Each row is a point on a landscape with many valleys, with its height.
A ball rolls from a point to the lowest of its 2 nearest points, and stops where none of them is lower. Distance is the straight distance between rows; heights are no part of it.
J161 h=621: [134 187 122 131 163 154  72 141 194 101 168 165  98 157 137 137 188 121
 113  81]
J50 h=509: [111 112 165 121 134 100 125 104 109 154 138 140 136 141 135 137 122 128
 138 122]
J183 h=766: [139 124 119 156 135 124 174 142 124 136  63  72 168 122  62 104 145 126
 110 138]
J465 h=675: [ 90  89 121 108  70 134 166  97  66 125 132  88 160 118 122 148  98  87
 123 114]
J712 h=385: [ 85 129 102 101 118 166 120 120 146 123 142 101 133 131 147 185  96  78
 102 109]
J970 h=458: [130 146 190 119 101 124 135 103  79 118 172 137 150 160 149 125 118 126
 111 110]
J485 h=671: [130 129  98  83 127 132 132 107 100 138 114  82  99 107 160 162  86 121
 141 140]
J569 h=501: [176 111  94 202 129 141 120 140 193 121 116 171  95 133 118 113 187 156
 190 157]
J382 h=728: [117  87 133 157 108  84 166 122  51 147 122  58 186 108  93  79 105 113
 103 160]
J955 h=669: [ 89 166 100 146 169 169 166 139 185 120  52  79 143  97  85 133 153 113
 114 109]
J636 h=365: [166 112  61 131 149 121 163 143 138 133  86  98  99 133  94 122 142 155
 160 180]
J2 h=290: [169 111 103 172 154 101 139 122 147 166  93 148 113 112 120  86 135 159
 145 178]
J502 h=764: [133  73 105 160 158  75 166 132  84 158 100  99 138 127  59  91 101 149
 139 185]
J947 h=646: [108 112 110 108  87 168 151 117  90 122 115  79 188 128 102 166 125  93
 148 118]
J146 h=555: [142  86 144 163 116  88 164 125 100 138 144 154 115 145 111  96 128 170
 176 196]
J47 h=550: [145 153  88 172 144 160 101 158 221 108 117 154 113 120 127 123 199 144
 171 146]
J114 h=692: [112 137 122 162 177 135 152 153 184 132  40 117 147  96  82 116 164 135
 136 105]
J824 h=837: [124 102 183 147  82 113 119 145  98 129 118 133 183 132 130 112 132 120
 104 105]
J565 h=428: [151 136 122 111 104 127 118 126 148 111 176 194  69 142 169 131 142 141
 145 134]
J426 h=488: [116 108 107 134 159 135 137 127 142 163  81 119 140 124 126 142  95 110
 105 148]
J752 h=873: [108 141 153 122  92 135 112 132 151 102 128 111 150 147 136 148 162  97
 110  77]
J964 h=424: [ 75 146  59 101 135 155  69 169 160  88 125  82 148  97 131 175 173 116
 155 139]
J982 h=592: [108  94 151 103 106 126 115 145  96 113 118 118 159 136 118 159 142 133
 182 114]
J661 h=857: [120 139 163 133 118 116  86 146 176 110 132 148 116 155 137 140 176 111
 118  71]
J205 h=579: [102 182  78  95 153 175  87 116 168 115 139  78  88 114 165 174 112  84
  88 107]
J555 h=531: [ 88 164  75  97 132 175 108  99 148 117 114  40 125  94 142 177 106  75
 111  94]
J36 h=442: [157 103 125 173 121 123 129 124 172 130 142 203  92 147 143 111 160 145
 171 152]
J440 h=325: [161 152 133  78 143 127 113 104 106 136 182 176  78 125 174 125  87 131
  87 113]
J113 h=855: [147 107 180 146 107 102  96 150 133 146 130 177 156 131 145 106 136 133
 105  96]
J749 h=161: [143 131  93 159 150 170 153 168 165 137  65 113 155 132  83 130 146 132
 132 159]
J937 h=421: [155 162 124 118 181 143 107  97 144 157 158 174  96 148 156 133 114 134
 123 128]
J445 h=430: [110  77 182 120  86  71 148 132  56 120 154 153 143 103 130  84 110 170
 156 149]
J125 h=495: [106 139 136  78 103 145  93 142 125  86 184 157 124 144 159 157 142 121
 119  81]
J580 h=322: [143 102 196 165  88  90 101 138 135 111 179 209  82 147 146  92 148 162
 158  93]
J585 h=874: [152 122 146 117 111  97 116 127 125 144 124 159 138 109 163 105 107 122
  89 123]
J880 h=473: [123  82 198 146  97  90 131 138  79 115 174 206 124 116 140  78 107 188
 170 148]
J139 h=468: [128 128 133 115 174 108 123  97 122 162 131 140 102 132 155 142  90 134
 127 144]
J686 h=532: [ 97 131 121  78  76 143 114 142 113  80 155 121 137 122 151 173 145 122
 161  99]
J272 h=373: [156 119 137 193 158 122 120 108 181 158 116 186 113 139 132 105 153 135
 137 135]
J243 h=922: [136 171 156 139 158 118 149  93 127 151 120 110 131 147 135 117 123 125
  95 143]
J211 h=697: [128 136  33 118 150 156 138 164 156 107  60  49 122 100  76 150 139 120
 134 149]
J823 h=578: [122 151  83 105 116 181 127 105 142 138 105  41  93  96 153 171  67  83
  93 116]
J651 h=620: [126 146 104 129 121 158 158  80 109 154  97  27 125 108 130 145  65  87
  91 131]
J411 h=891: [137 168 142 134 124 146 122 126 166 129 123 133 136 149 144 131 152 104
  68  99]
J242 h=528: [ 93  89 104 118 124 129 143 125 130 147  77  82 147 109 111 152 113  96
 120 121]
J912 h=237: [151 150  75 174 170 160 158 154 203 127  65 127 119 111  87 112 178 144
 153 158]
J733 h=448: [ 84 147  94  77 120 169  82 139 146 104 176 135 129 128 159 179 124  88
  89  85]
J271 h=748: [144  78  83 131 143 105 162 157  90 136  83  84 144 137  42 124 115 140
 146 156]
J495 h=371: [108 140  76 117 142 159  75 169 187 103 123 132 133 114 147 155 164 127
 153 150]
J952 h=480: [103 107 167  91 116 122 132 123  94 115 174 190 112 139 155 137 106 152
 140 112]
J547 h=527: [135 133 198 104 115 124 103 140  83 120 213 210 126 162 141 109 120 155
 108  82]
J277 h=254: [152 131 194 137 117 112  74 139 131 109 189 209  90 167 133 117 161 149
 139  68]
J601 h=820: [132 134 172 159 116 135 114 152 141 131  85 129 186 131 110 120 151 121
 119 103]
J398 h=240: [145 132 108 148 137 159 123 167 169 124 107 137 147 147 112 143 162 143
 164 161]
J896 h=375: [154 161 144  94 159 124  97 106 118 133 195 192  87 165 151 128 126 139
 119  99]
J444 h=801: [154 119 157 190 127 124 136 160 140 140  81 129 170 142  96 107 155 152
 135 146]
J330 h=384: [ 98  95 163 111  88  82 155 108  40 122 165 130 153  91 143  85  86 134
 112 152]
J553 h=440: [148 119 175 186 150  88 108 108 157 156 158 201 101 147 136  87 149 150
 141 119]
J705 h=698: [112 147 116  72 134 138 112  82 112 130 137  84  98 104 165 165  93  97
 113  93]
J273 h=496: [128 140 219 118  97 100 121 117  63 106 198 168 139 141 147  95 125 148
 130  90]
J482 h=564: [118 123 129 102 107 134  95 166 135  93 135 142 139 130 139 160 159 144
 188 115]
J10 h=645: [104 105  83  71 108 138 138 139 101  99 128  95 115 107 135 178 102 130
 168 142]
J729 h=907: [159 164 134 150 134 128 142 113 169 138 117 136 115 150 144 110 153 125
 105 144]
J276 h=447: [136 143  88 141 172 146 155 120 170 169  60 105 106 102 123 122  99 122
 104 150]
J890 h=515: [137 100 179 165 101  91 129 144 100 135 154 170 136 146 132  90 129 162
 153 158]
J141 h=615: [137 200  90 110 163 160 113 117 178 120 127  97  99 123 156 148 143 115
 107 124]
J30 h=497: [141 165 156  96 115 142 126  93  78 133 164 116 139 131 158 138  86 109
  92 113]
J377 h=406: [157 116  77 155 153 124 173 135 146 158  70  90 106 115  92 102 116 136
 112 175]
J90 h=313: [127 145 102 109 137 163 111 146 158 121 100 108 146 120 139 152 141 116
 134 141]
J291 h=575: [123 183 120 114 186 177  91 126 175 134 153 146 131 154 139 150 135 106
  87  92]
J372 h=438: [129 111 178 102 125  98 123 114  94 115 203 228  77 129 158 101 108 166
 141 108]
J357 h=704: [102  87 141 138  81  96 172 117  70 134 130  97 159 134 117 113 107 114
 107 148]
J691 h=589: [147 184 120 167 169 155  81 142 223 111 120 154 114 129 135 129 201 132
 141  95]
J467 h=416: [119 123 178 107  98 120 161 108  66 114 171 128 144 139 137 128 111 149
 150 153]
J263 h=783: [156 126 136 152 117 122 156 136 109 132  97  90 159 152  93 115 144 141
 145 157]
J845 h=510: [133 143 109 107 127 134  67 147 167  97 206 207  83 146 161 141 169 129
 136  84]
J884 h=310: [146 125  83 119 129 117 152 126 153 133 104 113  82 128 142 137 135 128
 133 170]
J577 h=644: [104 197 100 125 186 176 132 123 188 124  81  98 125 105 125 144 135 109
 104 104]
J56 h=618: [120  87 143 127 103 127 137 126  74 127  95  88 193 129  87 141 125 120
 157 115]
J496 h=318: [135 129 197 134 107 127  92 146 112 114 164 182 136 159 139 130 143 158
 165  98]
J501 h=222: [118 111 108 126 117 131 172 116  90 139 123  78 119 139 117 147  75 118
 115 163]
J413 h=327: [104 110 189 112 115  78 139 111  56 116 196 172 132  96 157  74  81 141
  93 113]
J85 h=260: [134 130 162 110 140  87 125 101  90 149 186 182 107 119 166  94  93 136
  81 121]
J379 h=295: [162 132 104 173 171 147 142 130 195 155  81 154 120 120 119 112 143 137
 132 158]
J597 h=472: [126 151 146  87 106 131 103 141 134  79 211 203  73 153 165 140 152 152
 149  96]
J532 h=747: [139  98 118 166 127  90 166 136  97 153  81  77 171 104  85  74 116 126
  89 166]
J607 h=676: [117 149  57 107 131 178 147 129 136 116  72  32 141  96  97 160 124  98
 123 124]
J519 h=538: [129 168 132 100 148 163 100  98 132 144 152 128 126 139 149 151  95  94
  79  97]
J943 h=784: [116  76 151 192 142  69 149 143  96 157 131 111 160 140  82  72 123 151
 135 186]
J266 h=305: [ 87 111  98 106 117 173 150 111 109 143 129  78 129 134 130 174  65  83
 116 144]
J837 h=588: [150  80 108 124 109  93 178 143  70 130 133 126 118 131  86 107 107 167
 165 193]
J259 h=372: [126 114 185 113  81 125 130 141  83  95 156 165 139 140 126 135 128 169
 179 138]
J278 h=374: [143 145 100 101 111 143 117 138 149 112 137 144 105 131 163 148 141 133
 143 151]
J134 h=839: [147 139 148 151 128 129 106 151 182 121  92 155 135 129 130 123 175 129
 129 102]
J613 h=616: [132 109 112  87 107 110 168 132  84 106 127 116 108 119 120 143 111 156
 177 164]
J206 h=651: [126 162 106 119 120 151 161  99 125 127  85  49 149 119 118 151 123 103
 108 125]
J71 h=136: [133 118 133 140 141 100 157 103  93 170 117  93 132 119 127  99  78 124
 106 177]
J985 h=608: [150 178 157 140 180 138  90 122 172 137 148 169 115 171 128 119 152 124
  96  78]
J730 h=566: [ 96 107 146 136 126 113 145  93 119 157  94  93 164 111 117 130 101  88
  84 101]
J39 h=389: [155 104 174 142 111  72 119 111 110 133 186 214  92 122 160  69 130 165
 140 124]
J828 h=732: [135  74  68 109 115 118 147 172 113 108  86  88 131 132  72 142 143 141
 170 148]
J160 h=215: [149 111 138 157 134  83 139 122 106 167 121 133 134 108 125  74 113 152
 118 176]
J224 h=475: [ 64 153  46  92 126 161  91 133 148  88 124  47 129  85 139 177 138  88
 138 129]
J212 h=491: [125 129 190 156 156  82 112 105 127 150 159 161 133 160 132 103 135 143
 128 119]
J899 h=715: [130 110  70 130 129 141 150 177 139 104  56  69 153 118  58 141 160 125
 146 125]
J311 h=607: [109 112 144 127 119 132 125  76  93 164 137 101 161 101 140 126  69  69
  65  80]

Where does a ball stop that starts at each point below?
J532 | J71
J485 | J85
J411 | J71

Call two points neighbours if one is among the 2 nearest of the other. Go from one point of each pair to the other, from neighbour to neighbour, staying as low as possible. Name the highest point that can't be avoided.
J71, J749 | J379
J277, J749 | J311
J71, J884 | J278
J272, J85 | J50
